Each row is a point on a tangle of strands that fork, close into loops and nearly touch. The rows are in no order.
Points whose rows are less than 7.66 apart are linked; no others are. Some points are linked to none.
Posok: [-0.08 -0.64 -0.46  2.34  4.60  0.38  1.38 -2.83 -0.16 -0.69 -0.33  0.90
 -1.14  1.46  0.63  1.01  1.60  2.16 -0.83  2.31 -2.32 -2.28 -0.63  1.20
 -1.19 -0.11 -0.66  1.46 -2.61 -3.18  1.54 -1.51  0.92 -2.82]
Pano: [-1.95 -2.54  0.55  3.43  4.02 -0.90 -1.86  0.29 -2.35 -0.90  0.21  0.31
 -0.11 -0.71  0.54 -1.06  1.17  0.56 -1.68  3.52  1.83 -1.49 -0.17  2.08
 -2.30  2.20  0.21  2.62 -3.32 -1.39 -1.46 -0.65  0.67 -1.34]
pagi: [ 1.22  0.92 -0.14  0.41 -0.75  0.13  2.24  0.27 -1.27 -0.98 -1.64  0.36
  1.76  0.99 -0.28  2.25  1.09 -0.70  1.95  0.70 -1.02 -1.27 -0.61  0.88
 -0.22 -1.37  1.23 -0.87 -0.63  2.43  0.32  0.93 -3.49  0.38]
fut: [ 0.18  0.75  2.04 -0.44 -4.67 -0.34 -1.76  2.78  2.62  0.63  2.85  1.57
  2.85  0.05  0.08 -2.99 -1.28  0.64 -0.05 -2.02  1.67 -0.15  0.33  0.57
 -1.08 -3.56  1.35 -2.13  0.22  1.74 -1.04 -0.24 -0.02  0.13]
Ledaz: [ 1.60 -0.68 -1.00  1.39 -0.45 -0.28 -2.81  1.14  0.90 -0.60 -1.65 -0.28
 -1.07 -0.73  0.33  0.36  0.91 -0.28 -0.89 -0.59  3.15 -0.81  0.61 -2.69
 -3.65 -1.75 -1.56  1.11 -2.25  1.67 -0.24  2.58 -1.44  0.80]
Lok: [-1.40  0.86 -2.62 -0.09  1.99  1.77  0.15  0.40  2.16  1.15  0.78  1.04
 -0.54 -0.55 -0.14 -1.69  2.79 -0.30  1.18 -0.10 -1.57 -4.20  0.28 -0.41
  0.01  0.40  1.98 -0.91  1.65 -2.06  3.11  0.48  0.66 -0.64]
Did: [ 0.26  0.20  1.04 -1.56 -5.34  0.50 -1.16  2.53  4.19 -0.07  4.36  0.50
  0.77 -0.29  0.09 -2.89 -2.09  1.19 -1.44 -3.46  1.56  2.08  0.64 -0.99
 -0.62 -4.23 -0.55 -1.73  0.76  1.18 -1.71  0.10  2.78  0.64]
dinal: [-1.38  0.62 -1.72 -3.23 -2.02  1.37  0.18  1.13 -0.92  2.49  1.58  0.99
  0.98  0.06 -0.07 -2.36 -2.66 -2.11  1.89 -0.29 -0.14 -0.96  2.74 -1.78
  1.82 -0.46  0.70 -1.64  2.70 -3.67  0.56  0.19 -1.27  2.57]
samo: [ 1.55  0.79 -0.40 -1.84 -1.13  0.98  3.87  0.66 -1.64  0.00  3.84  0.84
  1.94  0.90 -1.97  0.78  0.55  0.84  1.75 -0.90 -2.14  1.44  0.99  1.49
  0.27 -3.89  0.60 -2.04  0.45  0.89 -0.30  0.55  0.77  1.32]
Rab: [-2.48 -2.52 -1.81  1.50  4.44 -0.70 -1.33  0.27 -0.43  0.33  1.76  1.25
 -0.69 -1.51  0.04 -2.01  1.88  0.63 -0.69  1.97  0.48 -3.04  0.34  0.56
 -2.00  1.46  0.77  1.73 -1.74 -2.54 -0.20  0.57  2.03 -1.24]
kotaz: [ 0.33  2.43  3.51  3.27  2.06 -1.62  0.45 -1.09 -0.53 -3.59 -3.77 -3.59
 -2.37  0.58 -0.09  5.03  1.87 -0.07 -0.77  1.05 -0.59  2.39 -3.81  0.02
  1.72  0.38 -0.05  1.80 -1.14  3.27  0.75 -1.09  0.30 -2.44]
fon: [-0.93 -1.20 -2.96 -1.69  2.51 -0.25 -2.08 -2.37  0.30  1.79  0.85  0.01
 -2.77 -1.02  0.58 -2.78 -2.00 -1.18 -1.52 -0.90  0.38 -1.01  2.23 -2.65
  0.42  2.93 -1.66  1.76  2.01 -3.50  1.33  1.33  2.90  0.56]
kagov: [-0.84  0.24  1.67 -3.38 -4.29  1.43 -0.46  2.23  4.24  1.63  5.51  0.66
  0.05 -0.03 -1.45 -3.57 -3.20  1.75 -0.64 -3.23  0.15  5.05  1.00 -1.44
  1.16 -4.58 -1.75 -1.95  1.59 -1.12 -2.40 -0.80  4.08  0.91]
vug: [ 1.51  1.33 -0.42 -1.19 -1.74  0.41  3.10 -2.10 -2.83 -1.08  1.03 -1.11
  0.34 -0.26 -0.13  1.44 -1.26 -1.57 -0.33 -1.61 -1.01  3.14  1.43  2.10
  1.38  0.31 -1.06 -0.07 -0.22  2.32 -0.27  1.68 -0.45  1.45]
nudif: [-1.41  0.40 -2.97  0.56  1.31  0.56 -1.16 -0.39  5.14  0.33  1.11  0.15
 -2.61  0.75  1.62 -2.18  2.20  0.20 -0.54 -2.50 -0.50 -2.09 -0.37 -0.27
 -3.17 -3.09 -0.05  1.75  0.32 -1.40  1.41  2.02  1.90  0.30]
Surom: [ 0.09  0.31  2.27 -3.96 -2.83  1.86  0.26  1.76  4.82  2.26  5.28  0.38
  0.52  0.84 -1.78 -3.11 -4.23  2.16 -1.01 -3.36 -2.03  7.38  0.13  0.09
  1.05 -4.54 -2.40 -1.80  0.38 -1.51 -3.16 -3.09  4.43 -0.23]
senu: [-2.29 -0.03 -3.39 -0.30  1.82 -1.20  1.24 -2.74 -2.96  0.79 -1.36 -0.14
 -0.80 -1.55  0.43  1.18 -0.25 -1.95 -0.47  1.61 -0.13 -0.43  0.11  0.24
  1.60  5.96  0.95  1.90 -0.11 -1.55  0.01  0.35 -0.95 -0.54]
dos: [ 2.32  0.71  1.41 -3.28 -2.15  2.18  1.30  1.04 -1.77  1.20  3.79  0.67
  0.79  1.87 -2.32 -0.07 -3.38  1.44  1.01 -1.95 -1.52  5.06  2.12 -0.43
  0.96 -2.74 -2.33 -2.59 -0.28 -0.77 -1.32 -0.11  2.05  2.00]
Gubet: [ 1.74  1.90 -0.58 -1.10 -0.02  1.90  1.57 -1.81 -1.97 -1.56 -0.74 -1.03
  0.16 -0.47 -1.30  0.29  1.07 -0.38  0.21 -0.37 -1.96  0.35  1.32 -0.47
  3.02  2.74 -0.15 -1.01  0.42 -0.52  2.93  0.98  1.35  0.30]
Noge: [-2.02 -2.58  1.44  2.41  4.21  0.86  0.77 -2.57 -1.58  0.03 -0.40  1.66
 -1.40  0.86  0.69  2.90  0.23  3.43 -0.76  4.14 -0.72 -2.63 -1.86  2.20
 -2.09  0.42 -0.52  1.49 -2.96 -5.10 -0.29 -2.70 -0.87 -3.52]
raz: [-1.94 -0.37 -1.79  0.89 -0.08 -2.01 -3.48 -1.23 -0.85  1.39 -3.34 -0.31
 -1.47  0.09  2.03  0.32 -1.50 -2.48 -1.17  0.60  2.59 -2.05  0.61  0.14
 -0.24  5.85  0.01  2.21  1.52  0.10 -0.89 -0.40 -2.40 -0.26]
tigu: [ 0.80 -0.82  1.81  3.42  3.15 -1.60 -0.22 -0.12 -0.01 -2.29 -3.90 -1.77
 -1.20  0.51  1.17  3.46  2.50  0.44  0.21  2.43 -0.44 -0.84 -2.81  0.69
 -1.65 -1.17 -0.92  2.15 -3.72  1.99  0.56 -1.77 -2.93 -1.92]
rifu: [-3.46 -2.70  3.77  2.96  3.50  0.16  0.42 -1.95 -1.22  0.66 -1.88 -0.39
 -1.21  0.72  0.42  3.99 -0.32  3.13 -1.60  4.80  0.60 -1.71 -3.95  2.32
 -0.90  1.82  1.37  1.89 -2.78 -4.62 -0.84 -4.94 -3.14 -3.23]
nuzop: [-0.54  1.50 -1.61 -1.22 -1.28  1.51  0.98  0.61  4.93  0.56  1.85 -0.19
 -1.04  1.11  1.26 -2.12  1.09  0.14  0.62 -2.95 -0.90 -0.99 -0.66 -0.59
 -1.76 -5.03  1.52 -0.69  1.80 -1.04  1.90  1.38  0.61  1.13]
fatir: [-0.27 -0.18 -0.81  2.21  3.01 -0.39  0.48 -3.99 -0.62 -1.67 -1.04  0.44
 -0.69  1.24  1.46  0.95  1.42  0.00 -0.94  1.62 -1.35 -1.34 -0.60  2.39
 -0.93  2.40 -0.18  2.12 -2.31 -1.13  0.93 -1.68  0.37 -2.66]
kare: [ 0.85 -0.87 -0.17 -1.11 -2.36 -2.01 -2.85  0.38  1.27  1.04  2.14  1.03
 -0.68 -1.36  0.58 -2.69 -2.16  0.26 -1.28 -1.07  2.32 -0.42  2.98 -0.79
  0.79  0.69 -2.02  0.72  4.07  2.23 -1.34  2.21  3.19  2.50]
lubip: [-0.07 -0.96 -2.01  1.80  3.34  1.18 -0.62 -1.53  4.03 -1.26 -0.43  1.16
 -1.12  0.18  0.77 -1.03  3.48  0.43 -0.23 -1.14 -0.43 -2.78 -1.30 -1.17
 -3.93 -2.55 -0.65  1.14 -2.13 -1.86  0.85  0.93  1.25 -1.41]
ribov: [-4.11 -0.86  0.65  3.30  3.62 -1.09  0.33 -2.69 -1.07  1.31 -3.58 -0.27
 -1.84  0.71 -0.67  3.43  0.58  1.26 -0.34  3.92 -0.06 -0.74 -4.86  2.07
  0.45  3.76  2.33  2.71 -1.92 -3.23 -0.93 -3.72 -3.06 -3.40]
gusev: [ 0.39  2.71  2.21  1.71  0.57 -1.80  2.19  0.20 -1.82 -2.44 -2.79 -4.00
 -1.97  0.48 -1.95  5.50  1.28 -0.12 -0.02  1.29 -1.02  3.30 -4.15  0.04
  2.88  0.24  0.29  0.63  0.04  3.33  0.64  0.16  0.03 -0.95]
gefi: [ 1.21 -0.66  0.17 -1.40 -3.92 -2.00 -3.13 -0.58 -0.02  0.52  0.42  0.51
  0.01 -0.48  1.52 -1.60 -3.31 -1.23 -1.39 -0.73  2.30 -0.23  3.12 -0.54
  1.93  2.16 -2.64  0.73  4.54  1.88 -1.33  2.05  1.51  2.23]
roz: [-0.97 -1.65 -2.64  1.32  2.59  0.72 -0.15 -3.56  2.98  0.57 -0.77  2.08
 -1.65  0.74  1.76  0.31  2.11  0.55 -0.52 -0.52 -0.71 -3.26 -0.76 -1.53
 -4.92 -0.27 -0.74  1.89 -2.77 -3.47  0.15 -0.29 -0.54 -2.15]
zumo: [ 0.92  1.18 -0.05 -2.16 -2.06  1.44  0.65  0.13  0.95  0.89  4.13 -0.45
 -0.73  0.21 -0.57 -2.37 -1.59 -0.23 -0.29 -3.39 -0.71  2.46  1.09  0.73
  0.70 -2.75  0.20 -0.66  2.20 -0.37  1.21  0.93  2.78  2.28]
zadu: [-1.29 -1.04  0.84  2.86  2.70 -1.51 -1.10 -0.17 -3.11 -2.33 -1.33 -1.66
 -0.81 -1.24 -0.21  1.05  0.88  0.40 -2.30  3.06  1.70  0.74 -1.31  1.75
 -0.25  3.14 -0.51  2.74 -3.15  1.65 -1.01  0.11  0.45 -1.17]
noz: [-3.59 -1.29 -0.50  3.43  3.07 -2.84  0.22 -2.15 -0.95  1.03 -3.73 -0.27
 -1.65 -0.55  0.07  3.49  0.89 -0.37 -0.84  2.98  0.62 -0.83 -4.60  1.62
 -0.76  3.10  2.20  3.27 -2.71 -0.55 -0.62 -2.07 -3.97 -2.84]
nosi: [-1.89 -1.05 -0.95  2.36  2.38 -0.29 -1.72 -2.15 -0.24  1.16 -2.73  0.82
 -1.71  0.97  1.30  0.39  0.07 -0.60 -0.52  2.16 -0.02 -2.47 -0.13  0.34
 -1.90  3.52  0.31  1.65 -2.15 -2.30  0.21 -2.54 -1.85 -2.48]
zes: [-0.72 -2.11 -1.23  1.36  1.43 -1.82 -4.77  1.97  0.05  0.81 -0.56  0.74
 -1.02 -1.46  0.77 -2.05  0.50 -0.61 -0.79  0.89  3.50 -2.77  1.78  0.19
 -2.15  1.83 -1.12  2.20  0.61  1.40 -1.75  1.24  0.08  0.73]
mozuk: [ 2.19  0.75  0.49 -2.37 -1.53  1.02 -0.34  0.76 -1.45  1.55  3.44 -0.43
 -1.06  1.05 -1.83 -1.14 -2.85  1.21  0.53 -2.83 -0.04  3.12  2.68  0.46
  0.61 -2.21 -2.02 -0.53  1.73  0.29  0.19  1.43  2.76  2.78]
pogu: [ 1.68 -1.51  0.65  2.44  3.96  0.07  1.26  0.35  1.61 -1.61 -3.59  1.03
  1.96 -1.23  1.13  0.44  5.37  0.91  1.64  1.25 -1.11 -3.91 -0.89 -0.34
 -1.83 -0.69  0.67 -1.35 -1.23  1.64  1.64  0.51 -1.40 -1.73]
feziz: [-0.72 -0.24  0.21 -4.46 -2.65  0.59  0.37  0.61  1.97  2.60  4.97  0.66
  0.78 -0.33 -0.40 -4.31 -4.16 -0.65 -0.91 -2.97 -0.85  2.71  1.79  0.91
  2.19 -2.37  0.87 -0.57  3.97 -1.81 -0.20 -1.09  1.97  2.86]
vesop: [-0.91  0.90  0.73 -3.50 -3.71  0.68  1.48 -0.07  1.29  1.71  3.19  1.82
  3.02  0.95  0.20 -3.29 -2.95 -1.20  1.13 -1.01 -2.86  2.63  1.08  2.04
  2.20 -2.42  1.85 -1.78  1.84 -1.40 -0.80 -1.94  0.55  1.31]
Kitoz: [ 1.44  0.85  0.88  2.89  1.05 -1.04 -1.52 -0.22  0.06 -0.93 -4.48 -1.66
 -1.92  1.26  0.36  3.06  1.65 -0.05 -0.46  1.11 -0.25 -1.07 -1.92 -0.69
 -0.50 -0.47 -0.86  0.86 -1.53  1.76  1.93  0.20 -3.05 -0.95]
Bopa: [ 1.64  0.80 -0.70 -0.90 -0.84  0.96  3.11  0.99 -0.42 -0.50  0.67  1.09
  2.37  0.95 -0.19  0.03  1.75  0.22  2.11 -0.33 -1.73 -0.91  0.06  0.22
 -0.18 -3.26  1.66 -2.00  0.70  0.62  0.98  0.99 -0.70  0.82]
Velek: [-0.19  1.94  3.46  0.23 -3.12 -0.05  1.45  2.38 -2.51 -1.23 -2.05 -1.07
  2.88  1.25 -1.63  2.70 -1.19  0.49  2.18  0.26  0.58  2.60 -1.27 -0.20
  2.30 -0.90  1.25 -2.39 -0.86  3.07 -1.18 -0.41 -3.34  0.00]
lus: [ 1.09 -1.52 -0.51  1.58 -0.71 -1.37 -3.20  1.68 -0.51 -0.07 -1.29  0.29
 -0.48 -1.22  0.43 -0.68  0.09 -0.37 -1.64 -0.26  4.06 -1.21  0.92 -1.45
 -2.60  0.73 -1.32  1.08 -0.50  2.56 -0.33  2.05 -1.52  0.87]
bof: [ 2.25  1.52 -0.52 -0.46  1.13  1.43 -1.39 -0.52 -2.06 -1.62  0.25 -1.53
 -1.69 -0.18 -1.58  0.63  0.33  0.15 -0.43 -0.24 -0.44  1.91  0.93 -0.93
  1.92  2.52 -1.45 -0.24 -0.07  0.04  2.12  1.59  2.93  0.83]
nid: [ 3.79  0.69  0.53  0.72 -0.34  1.29  3.39  0.67  0.62 -3.01 -1.44 -0.77
  0.35  0.28  0.59  2.75  2.91  0.54  0.53 -0.59 -1.03 -0.26 -0.10 -2.88
 -0.51 -1.85 -2.23 -2.12 -0.51  1.60  1.12  1.31  0.92 -0.24]
fum: [-0.96  0.80 -1.70 -2.23 -2.03  0.99  0.00  1.21 -2.18  1.75  0.23 -0.19
  0.62 -0.29 -0.54 -0.81 -1.90 -1.86  1.03  0.31  1.03 -0.66  2.27 -2.35
  2.06  2.11  0.67 -0.97  2.21 -1.87  0.39  0.95 -1.46  2.32]
kobi: [-1.06 -1.16 -1.80  0.82  0.61 -2.29 -3.99  0.37  2.25  0.40  1.28  0.31
 -0.92 -0.76  1.54 -2.97  0.07 -1.10 -2.38 -0.34  2.09 -2.70  1.77  1.46
 -2.09  1.35 -0.08  2.23  1.72  0.67 -0.34  0.71  2.61  0.59]
nem: [ 1.12  0.49  2.10 -2.46 -4.22  1.13  0.29  1.89 -0.02  0.98  1.35  1.58
  2.38  1.27 -1.83 -1.03 -2.93  0.92  1.03 -0.19 -0.81  3.79  1.43 -2.26
  1.32 -2.82 -2.15 -2.21 -1.83 -0.68 -2.15 -0.74  0.15  0.47]
Vudap: [-0.15  1.84  0.49 -3.27 -3.35  1.56  1.39  0.28  0.26  1.77  1.96  1.32
  2.86  0.99  0.19 -2.29 -1.80 -1.25  1.75 -0.51 -2.16  0.42  1.38  0.73
  2.02 -2.49  1.38 -2.32  1.22 -3.04  0.03 -0.91 -0.71  0.97]
nebi: [-0.46  0.27 -0.24 -2.61 -3.86 -0.59  0.38  1.14 -3.67  0.54 -0.23  0.09
  1.20 -0.75 -0.81 -0.54 -3.62 -0.63  0.06  0.69  2.03  2.11  1.27 -2.29
  2.69  2.61  0.03 -0.79  2.04  0.42 -1.21  0.42 -1.93  2.55]
Nim: [-0.14 -0.47 -1.30  0.91  1.89  1.11  1.22  0.56  1.77  0.32 -1.86  1.40
  1.33 -1.14  0.80 -0.34  4.70 -0.07  1.97  0.25 -1.17 -3.94 -0.46 -0.23
 -1.85 -0.32  2.12 -1.38 -0.35 -0.16  2.16  0.82 -1.37 -0.90]
Motoz: [ 0.26  0.71 -1.91 -2.15  0.51  0.37  2.15  1.14 -3.64  0.60  4.09 -0.19
  1.09 -0.13 -3.24 -0.12  0.13  0.91  0.97 -0.30 -0.62  0.76  1.92  1.27
  1.56  0.10  1.21 -1.18  1.13  1.20  0.13  1.98  0.78  1.30]
Sazu: [ 1.75  0.54  0.92 -4.18 -3.23  2.74  4.16  0.08  2.76  0.38  4.59  0.61
  1.65  0.25 -0.89 -1.95 -1.22  1.71  0.69 -2.62 -3.47  4.62 -0.97  0.14
  1.53 -5.64 -0.37 -2.54  0.60 -1.97 -0.40 -1.59  2.75  1.34]
Buge: [-1.84  1.64 -2.63 -1.81 -0.15  2.36  1.07  1.47  3.52  0.86  1.89 -0.15
 -0.55  0.13 -0.12 -2.60  1.14 -0.26  1.39 -1.88 -1.83 -2.34 -0.57 -0.70
  0.02 -2.89  2.42 -0.88  2.72 -2.78  2.50  0.95  1.02  0.63]
lemo: [-0.42  0.20 -1.36 -0.70  0.86 -0.71  0.74  1.63 -3.66 -0.25  2.04 -0.07
  1.07 -0.81 -2.25  0.08  0.78 -0.01  0.27  0.10  0.92  0.30  1.31  1.23
  0.68  1.19  1.13  0.22  0.25  2.06 -0.83  1.56  0.28  1.52]
ruz: [-0.30  0.63  4.03  4.22  3.15 -2.90  0.36 -0.81  0.64 -2.99 -4.32 -3.53
 -2.02  0.45  0.45  5.14  2.93 -0.66 -0.97  2.12 -0.75  0.98 -5.08 -0.17
  0.13 -0.99  0.05  1.98 -2.08  3.03 -0.22 -2.15 -1.46 -2.55]
kes: [ 4.65  1.15  2.35 -1.67 -3.76  2.46  3.57  1.09  1.95 -2.02  2.07  0.95
  2.37  2.32  0.33  1.39  0.03  1.17  1.68 -2.31 -2.46  2.47 -0.23 -0.94
 -0.24 -5.93 -2.08 -3.47 -0.58  0.61 -1.57 -0.59  2.59 -0.13]
Vod: [-2.00 -3.07  0.27  3.26  3.80 -2.67 -1.29 -0.61 -0.44  1.67 -4.39 -0.50
 -1.27 -1.84  0.66  2.99  1.26 -0.35 -1.24  2.88  1.40 -0.57 -4.61  0.45
 -2.90  1.79  0.82  2.99 -3.56 -0.02 -1.00 -1.78 -4.71 -1.59]
Boz: [-0.66 -0.46 -1.30  1.43  1.42 -0.96 -2.38 -0.39  0.44  1.29 -3.15  0.45
 -1.33 -0.17  1.32 -0.22  0.72 -1.10 -0.53  0.60  0.91 -3.18  0.20 -0.29
 -2.14  3.35  0.14  1.11 -1.14 -0.46  0.96 -0.74 -3.06 -1.22]
mos: [ 1.39  1.48  2.38  0.38 -2.12  0.00  1.30  2.17 -1.57 -1.21 -2.95 -0.38
  2.52  0.80 -0.50  1.86 -0.03  0.23  2.72  0.43 -0.08 -0.37 -0.74 -0.31
  1.23 -1.35  1.65 -2.48 -0.42  2.87  0.65  0.33 -4.23 -0.02]
tedu: [-2.03 -0.70 -3.13 -0.98  0.99 -1.72  0.86 -2.92 -1.96  1.00 -0.16 -0.07
 -0.55 -1.89  0.77 -0.74 -1.49 -2.75 -1.05  0.55  0.19 -0.88  1.80  1.25
  0.96  5.69  1.00  1.63  1.94 -0.56 -0.64  1.04  0.53  0.83]
gef: [ 0.51  1.25  1.31  1.80 -0.60 -0.73 -1.95  0.50 -1.41 -1.36 -4.09 -2.06
 -1.30  0.11 -0.38  2.48  0.31 -0.97 -0.91  0.46  1.28  0.30 -1.31 -0.81
  0.89  1.76  0.29  1.09 -0.72  2.61  1.32  0.03 -2.40 -0.37]
niza: [ 2.94 -0.92  2.30  2.44  3.70 -0.25  1.56  1.61  0.64 -2.39 -4.17 -0.13
  1.35 -0.74  0.30  2.47  5.19  1.54  1.41  1.68 -0.75 -2.47 -1.38 -1.01
 -1.04 -1.16 -0.85 -1.77 -0.64  2.32  1.49  1.02 -1.76 -1.65]
fivel: [-0.16  0.43  1.50 -3.08 -4.24  0.77  1.18  1.40 -2.68  0.54  0.60  1.10
  2.70  0.17 -1.69 -0.04 -2.94  0.27  1.27  0.62  0.52  3.50  1.00 -1.87
  2.27  0.20 -0.78 -2.27 -0.76  0.06 -1.87 -0.65 -1.74  1.17]
Ruk: [ 2.24  0.57  1.57  0.71 -3.66  0.31 -1.22  1.31  1.34 -0.42  0.89  0.75
  1.83  0.50  0.65 -1.32  0.01 -0.10  0.14 -1.83  1.74 -0.30  1.27 -0.30
 -1.67 -2.88  0.17 -1.69 -0.78  2.55 -0.60  1.01 -0.92  0.38]
zasot: [-0.64 -0.18  0.21  2.27  2.82 -1.25  1.95 -1.12 -2.54 -3.26 -1.25 -1.82
  0.86 -1.38 -0.53  2.55  2.56 -0.56 -0.58  1.26  0.17  0.87 -1.31  1.83
  0.36  1.99  0.78  1.89 -2.98  2.81 -1.16  0.86 -0.27 -1.66]
rav: [ 3.56  0.65  1.75 -2.69 -4.16  2.67  3.73  0.28  2.82 -0.59  2.73  0.59
  2.40  1.73 -0.01 -0.39 -0.99  1.47  1.20 -2.22 -3.59  4.20 -0.51 -0.16
  1.14 -5.63 -1.51 -3.58  0.41 -1.51 -1.20 -1.21  3.27  0.37]
gedu: [-0.77  1.08 -0.36  1.36 -0.23 -1.05 -2.80 -0.50 -2.47 -0.62 -3.57 -2.03
 -1.59 -0.28 -0.37  0.69 -1.26 -1.42 -1.51  0.61  2.40  0.07 -0.91 -1.21
  1.85  4.84  0.44  1.82  0.80  0.94  0.30 -0.80 -1.57  0.24]
Mis: [ 1.44  0.87 -0.12 -3.94 -0.68  2.73  3.33 -0.02  2.32  1.51  4.82 -0.69
 -0.46 -0.03 -1.08 -1.80 -0.90  1.31  0.66 -3.83 -2.85  3.11 -0.44  1.77
  1.53 -4.72  0.95 -1.41  2.38 -0.90  1.63  0.42  2.86  1.90]
tini: [-1.50 -1.71 -1.18 -2.33 -2.32 -2.33 -2.36 -0.60 -1.46  0.90  0.12  0.52
  0.28 -1.01  1.86 -2.05 -3.72 -1.34  0.53 -0.01  2.34 -1.76  2.71 -0.01
  2.69  5.16 -0.63 -0.06  6.07  1.61 -1.91  0.59  0.53  3.15]
seg: [-3.48 -2.19 -1.19  1.30  2.23 -2.73 -2.67 -1.71 -0.46  2.34 -3.42  0.58
 -0.93 -0.87  2.12 -0.25 -1.60 -1.61 -0.32  1.95  2.45 -2.31 -0.10  0.67
 -0.51  7.97  0.30  1.92  0.68 -0.57 -2.55 -1.32 -1.18 -1.36]
paz: [ 0.36  1.89 -0.40 -1.03 -1.97  1.59  0.69 -0.44 -1.81 -0.33 -1.80 -0.82
  0.72  0.16 -0.63  0.07 -0.39 -0.91  0.99 -0.44 -0.92 -0.18  1.25 -0.30
  3.14  1.95  1.16 -1.94  1.13 -0.92  1.92  0.47 -1.42  0.91]
napir: [ 3.93  0.90  2.74 -0.10 -3.98  1.51  1.07  1.26  2.02 -1.27  0.67  1.01
  2.59  1.66  1.31  1.10 -0.69  0.09  1.05 -2.38 -0.62  1.36  0.04 -1.20
 -1.11 -5.27 -0.38 -3.26 -1.24  1.82 -0.63  0.01 -0.07 -0.59]
vom: [-0.18 -2.84  1.71  3.67  5.15 -1.51 -0.54 -0.35  0.73  0.01 -4.72  0.04
 -0.33 -0.81  1.07  2.97  2.67  0.49  0.57  2.48  0.15 -1.75 -3.63  1.01
 -3.84 -0.60 -0.48  1.38 -3.92  0.52  0.47 -2.58 -4.75 -2.76]
mitez: [-1.98 -1.47 -2.40 -2.13 -0.37 -2.20 -0.93 -0.52 -1.26  2.10  0.98  0.53
 -0.33 -1.69  1.10 -1.47 -1.89 -1.85  0.11  0.12  2.07 -1.74  2.55 -0.32
  1.71  5.55  0.19  0.65  4.66  0.37 -1.14  0.51  1.12  2.44]
sarib: [ 0.60  0.52 -0.80  0.47 -0.35 -0.12 -3.29  0.90  0.92 -0.41  2.25 -0.47
 -1.34 -0.13 -0.09 -3.03  0.06 -0.14 -1.67 -1.37  1.55 -0.28  2.50 -0.05
 -0.64 -0.03 -0.67  0.68  1.67  1.29  0.01  1.72  3.36  0.87]
sumaz: [ 1.95  0.88  0.25  0.80 -0.28  1.16 -2.98  0.83 -1.58 -1.57  0.52 -1.35
 -1.17 -0.10 -0.99 -0.22  0.34  0.21 -0.72 -0.83  1.43  0.82  2.27 -0.92
  0.65  0.87 -1.37  0.04 -0.24  1.66  1.43  1.09  2.87  0.05]
nad: [-1.59  0.11 -2.42  0.38  3.96  0.31 -0.33  0.44 -0.43 -0.27  1.79  0.59
  0.19 -1.64 -0.80 -1.42  2.59 -0.07  0.77  1.55 -0.41 -2.41  0.76  0.79
 -0.48  1.95  1.54  0.02 -0.33 -1.58  1.25  0.77  2.43 -0.78]

A tip is a point with one link. Name the tips that can be reached along the links from each point below, in the order of the rows.
kotaz | gusev, seg
Motoz | Velek, lemo
bof | Ledaz, Surom, senu
Rab | roz, niza, zasot

A piece is two or more points that can be reached from each other along the links. Count, over all rows, the pieces, the separate loops (a circle has one, a figure eight two, a Y none), the forks (points with three links) and the tips (points with one).
pieces | 4
loops | 2
forks | 6
tips | 10

A fork is a point with three links, a tip a point with one. Leave the first point through the second and follow the links. Name the first fork or tip that comes.
fum, nebi | zumo
Vod, noz | raz
tedu, mitez | sarib
kes, napir | Surom
zumo, mozuk | fum
Velek, mos | lemo
Lok, Buge | roz
roz, lubip | Lok
Boz, nosi | tigu
lemo, Motoz | Velek
